Each row is a point on a landscape with many valleys, with its height.
From any point a ball takes the steepest step (drop divided by distance) to one of its 4 nearest points. It stops when none of these is lower. Distance is the straight distance between rows; heights are no part of it.
milor h=186: [177  37 125 152  53  65 186  78  79  66 187 137 108 146  78 110 143 150
  70 129 107 127 113]
zafo h=383: [101 134 149 167 144 121 114 131  99 129 156 131 171 117 105 139 126 143
 111 124 141  97 114]
Zosa h=277: [ 94 142 110  63 169 172 116 137 163 148  77 147 144 115 191 143 101  79
 196  99 158 135 167]
Ras h=462: [184 149 122 120 114  65 128 112 148 108  78 101 107 131 113  89  92 147
 136 131 150 125 130]
vam h=362: [191 110 120  86  74 116 132  93 166 150  94  72  59 153 117 123 143  85
 134 146  98 189 183]
vipir h=456: [ 39 139 136 177 149 182 116 152 113 145 179 162 197  89 139 156 138 119
 137 113 147  85 131]
Bim h=403: [155 147 125  92 136  83 112 119 170 129  73 104  98 113 131 108 100 128
 166 104 156 122 158]
Tusu h=449: [ 75 122 128 171 151 181 110 154 151 153 190 157 159 103 123 145 147 140
 115 133 119 126 151]
pebu h=150: [ 50 139 130 154 150 226 117 180 161 168 186 190 151 135 165 141 133 104
 141 108 105 147 163]
Mipop h=684: [167 107 102  70 103  92 138  98 172 163  70  62  55 145 116 110 108 112
 151 136 142 168 194]
zolus h=219: [124 151 120 138 144 107 124 140  84 124 112 109 164 131 125  94 104 173
 130 118 153 108  56]
ziri h=418: [ 55 158 143 159 157 169 119 147  75 150 130 145 184 110 145 146 115 145
 170  90 162  79  90]
Pefe h=436: [171 132 122 104 118  75 125 115 164 112  79  98  93 131 121 111 106 130
 142 138 144 122 148]
ratof h=189: [167  75 131 133  88  78 158  97 100  88 154 138 118 145 104 133 129 144
  74 165 107 124 126]
mapun h=282: [140 124 107  94 139 154 113 116 178 145  97 108  73 133 130 129 135  88
 161 109 114 172 175]
koron h=373: [ 70 157 128 151 156 155 123 151  68 142 120 125 176 109 137 130 109 162
 168  99 167  80  61]
Sazo h=344: [110 173 126 124 146 126 110 145 119 127  81 129 153 104 138 126 107 137
 171  80 150 107 106]
das h=129: [ 95 143 113  86 170 185 114 145 168 139 105 149 122 131 176 133 127  76
 176  95 125 160 159]
sekad h=338: [186 120 126 101  90 134 133 103 155 141 115  88  63 147 119 127 155  90
 125 156  89 184 171]
Nubar h=317: [ 62 151 116 112 179 200 116 164 150 159 140 185 146 136 178 147 143  88
 157 104 116 153 150]
pevan h=212: [205  79 104 135  74  53 177  92  81  74 143 127 108 159 106  74 116 158
  85 126 124 123  71]
Ses h=304: [ 90 129 162 172 130 141 114 134  81 137 163 118 187 118 107 128 113 155
 122 122 149  86  91]
Pazi h=407: [115 131 114 114 168 163 114 134 164 136 116 129 101 124 141 137 156 107
 143 110 114 164 157]
mita h=429: [130 134 131 107 155 114 114 133 150 128  95 119 112 107 125 137 140 123
 136 110 131 133 147]
logu h=350: [ 51 140 128 141 170 187 121 155 139 157 157 181 155 106 153 154 148 115
 142 107 132 120 143]
fem h=447: [184 115 124  97 103  87 132 107 148 106 100 105  91 130 124 130 131 127
 105 163 115 144 142]
rig h=185: [174  65 130 156  81  77 168  95  83  88 173 135 138 153  99 109 111 148
  76 131 117 108  88]
mis h=240: [ 47 149 129 147 135 224 120 201 182 166 183 204 137 152 171 149 123  76
 146 100  91 147 174]
sinuk h=483: [113 141 116  89 163 131 107 129 168 125  91 133 125 105 154 134 127 106
 169  96 143 136 153]
guliv h=413: [ 55 162 123 149 154 177 120 162  65 154 114 135 176 106 156 140 107 156
 183  93 171  69  64]
per h=297: [175 128 131 112 116  80 128 115 140 101  90 108 110 130 120 122 107 139
 119 139 123 127 127]
gefuv h=409: [152 130 140 128 111 147 140 124 151 144 161 132  77 153 107 141 161 122
  96 159  78 176 168]
lifog h=570: [119 132 132 123 164 124 116 137 144 133 124 138 124 117 129 151 149 129
 118 124 120 128 142]
gon h=485: [165 135 138 121  72 137 141 123 161 148 143 111  50 159 105 135 169  72
 112 164  70 194 184]
Ziro h=288: [154 150 123 122 131  83 114 129 134 110  88 117 120 119 122 111 113 136
 134 122 138 120 121]
Lapo h=356: [198 107 125 117  80  59 151 109 119  85 103 124 101 142 117 117 123 139
  99 149 113 123 114]
Sele h=188: [168 103 144 139 107  78 149 114  92 103 136 125 129 148 106 124 115 144
  82 149 111 109 106]
biset h=251: [ 68 140 129 157 144 202 118 182 174 162 185 180 118 136 148 146 148 100
 139  98  92 157 167]
vita h=443: [ 49 142 149 177 144 190 110 141  70 148 165 133 195 108 132 143 106 151
 171 105 170  64  73]
Gur h=281: [122 147 147 146 140  99 118 144 107 120 107 124 147 124 118 126 121 150
 124 110 131 105 102]
noza h=99: [163 126 137 126 122  82 131 124 116 105 110 113 123 134 116 131 120 139
  96 143 116 124 118]
balir h=444: [ 43 146 149 180 148 176 124 149  93 144 161 155 193  96 136 151 122 128
 157  96 158  76 111]
vov h=128: [ 84 169 122  99 160 140 116 149 133 125  80 156 147 101 173 151 111 108
 180  80 161 111 134]
Purom h=190: [157 154 123 135 132  92 125 134 102 105  99 109 148 124 124  84 101 163
 127 121 146 110  78]
lam h=377: [ 96 138 128 137 158 180 122 150 163 150 149 151  89 139 130 138 156 109
 134 118  98 158 159]
vedat h=247: [139 111 152 160 121 113 130 119 106 123 161 134 145 133 104 137 122 146
  85 149 120 110 121]
refon h=257: [114 167 123 138 146 118 119 152  94 123  95 111 157 116 129 106 113 163
 161 102 150 107  75]
Pirev h=428: [ 64 161 111 146 153 149 131 152  65 132 113 111 182 107 145 119 107 192
 175 116 190  76  47]
bar h=472: [200 111 129  94  66 117 137  86 148 141 118  92  63 154 122 127 162  90
 122 168  81 193 167]
sefe h=241: [101 155 118 138 142 113 129 137  69 124 119 101 182 118 123  96 115 181
 138 129 178  92  43]
kuvis h=249: [155 124 133 116 129 110 128 118 144 120 120 121 104 129 118 144 138 132
  97 156 115 134 135]
tavek h=611: [212 119 117 103  71  41 151  90 151 102  79 109  88 146 119  84  90 136
 131 153 144 136 142]
meb h=590: [198 100 112  80  91  77 141  95 172 130  81  77  66 141 126 116 116 121
 130 164 133 165 162]
rigi h=628: [203  87 124  83  73  98 138  85 147 120 109  94  73 150 121 122 153 111
 117 177  91 184 147]
seg h=131: [185  59 120 131  66  51 178  88  82  68 153 142 100 150  94 113 133 150
  78 143 101 136 110]
ravid h=671: [198  96 138 102  54 106 154  89 136 128 144 112  69 161 112 123 180 101
 101 182  65 201 157]
bipov h=569: [192 118 141 113  52 112 149 100 145 139 134 104  60 163 112 126 173  70
 114 163  67 198 173]
Lag h=260: [193 124 123 131  99  64 139 116 111  91 100 120 122 139 112  96 102 146
 107 143 126 117 101]
git h=168: [164 121 114  89 116 145 118 109 179 144  98  84  59 141 115 129 141  92
 143 129 104 176 176]
Kol h=187: [ 41 132 117 158 163 209 115 168 145 157 188 184 166 107 156 150 148 122
 147 114 125 122 150]
Von h=324: [122 106 158 186 108 142 114 123  96 119 195 112 192 130  99 124 114 137
  94 139 139  80  86]
bek h=191: [179 115 123 139 107  75 140 117  94  99 117 124 135 150 117  92 100 154
  91 140 124 110  75]
bok h=329: [ 90 148 119  95 180 165 111 138 161 139 106 157 135 113 180 146 138  91
 166 101 141 134 142]
feb h=488: [ 55 135 139 164 155 160 118 150 116 147 165 159 172  95 130 158 140 131
 132 113 142  99 139]
kiro h=184: [154 139 142 139 129  85 127 130 117 114 102 115 138 132 113 126 119 142
 113 128 123 111 110]
sar h=510: [186  72 124  92  73  76 158  88 125  86 131 121  87 142 110 126 148 129
  88 174  94 164 133]
Lepaz h=295: [ 90 142 116 105 174 188 123 147 158 146 122 164 121 125 173 144 142  94
 157 100 118 149 152]
fosu h=414: [173  97 134 114 101 109 147 104 131 116 142 129  93 141 116 142 147 128
  86 177  93 155 144]
Zigop h=369: [139 108 138 141 131 131 131 122 134 129 158 129 117 129 112 147 149 142
  90 165 108 139 146]
dek h=459: [ 81 160 119 113 177 153 122 144 142 134 107 162 141 109 166 154 139 106
 160  99 138 123 142]
zuva h=194: [172 151 104 128 128  83 131 116 104 113  90 105 151 129 127  65 103 172
 125 128 162 112  69]
subis h=293: [149  90 155 176  97 111 138 112  97 109 190 129 174 135  95 132 114 135
  74 150 123  94 112]
pel h=37: [156 128 120  92 132 102 114 113 169 118  87 100  91 127 125 132 123 127
 136 128 136 138 157]
Kesaf h=269: [ 99 134 151 159 143 130 116 139  74 130 150 105 177 131 113 119 107 171
 132 113 154  91  68]
feki h=512: [ 61 153 136 135 170 159 120 153 122 144 139 171 164 102 151 158 140 126
 149 100 144 110 130]
lised h=311: [ 76 138 155 170 145 151 119 144  76 137 152 122 182 113 120 136 113 154
 146 107 157  84  82]
zako h=588: [199  93 118  88  82  74 150  94 143  98 103 102  83 142 114 131 137 126
 109 175 101 159 144]
Vefun h=441: [ 77 173 130 133 153 153 123 160  95 137  93 144 167 109 157 131 106 145
 181  73 161  89  81]
Kunof h=296: [205 111  91 122 103  61 168  95  94  87 106 122 138 142 128  50 102 168
  99 142 144 122  63]
Votu h=357: [ 74 177 117  63 167 194 113 153 152 148  72 172 170 113 198 155 103  82
 184  94 174 115 141]
Bosoz h=453: [113 136 131 146 130 178 128 149 159 155 169 147  82 145 111 132 161 116
 115 131  92 162 168]
Kobiz h=579: [ 64 131 159 202 126 176  96 134 100 120 194 125 209 100 106 138 129 126
 134 126 150  80  90]
Sosez h=435: [123 143 129 130 133 174 129 144 173 145 138 133  66 150 117 142 156  78
 131 123  86 178 176]
sosin h=610: [ 81 126 134 156 164 158 115 146 142 147 165 152 148 112 121 144 149 136
 121 123 129 122 148]
Buge h=157: [162 127 120 134 125  87 140 126  83 112 123 104 155 147 121  81 102 169
  97 131 147 103  61]
lok h=370: [ 59 173 122 106 168 182 115 155 126 136 105 178 171 114 184 164 123 102
 166  93 161 103 129]
niruf h=395: [137 122 108  79 147 121 117 120 182 139  84 106  83 118 143 120 119 110
 175 106 150 149 179]
Somiz h=608: [ 96 118 125 168 143 173 122 145 150 144 192 148 139 117 110 143 153 139
  98 142 105 133 149]
toki h=537: [ 86 119 140 190 136 159 109 139 126 124 199 132 184 100 103 147 138 126
 100 140 132  95 128]
kabak h=461: [126 130 136 122 157 139 117 130 143 134 142 137 112 127 118 144 150 132
 106 145 108 147 148]
Gimo h=345: [150 119 128 121 129 137 130 122 144 133 140 119  92 140 114 140 158 128
  95 161  97 157 149]
saro h=425: [112 108 137 174 135 138 118 130 124 129 185 137 164 111 101 142 137 137
  88 154 131 116 134]
sukep h=411: [ 68 167 115  86 175 191 117 157 138 143  90 178 164 113 197 159 118  84
 170 100 153 116 139]
fas h=322: [168 122 130  98 121 134 124 115 159 133 107 103  73 136 115 137 147 114
 119 155  98 164 156]
Zug h=204: [168  87 128 151  93  83 152 108  74 102 162 128 148 157 118  91 105 159
  80 133 134  99  67]
Rep h=503: [ 93 138 145 155 161 128 115 143 111 134 129 141 153 109 125 145 133 141
 129 114 136 102 122]
zil h=596: [104 123 135 154 154 133 118 139 126 144 163 139 145 117 114 149 148 138
  98 143 123 125 145]
nibu h=489: [201  94 110  79  71  94 138  81 158 137  96  75  64 140 118 114 137 108
 135 163 114 176 173]
sibis h=603: [172 128 110  82 113  63 134  99 173 135  67  75  67 133 125 106  98 128
 157 138 159 135 178]
ror h=242: [123 131 140 154 128 117 129 127  67 129 154 104 177 140 115 100 106 173
 105 125 161  92  60]

For each start below, name the point where the ball stops.
lised: Buge
zil: noza
Pirev: Buge
Ses: Buge

Call two points neighbours if one is among the 4 nearest of the other. Go from one point of each pair to the other, from neighbour to neighbour, staying as low as possible. Name the highest point that can't be avoided.
Buge and noza: Purom
vov and Buge: Sazo
das and pebu: Nubar
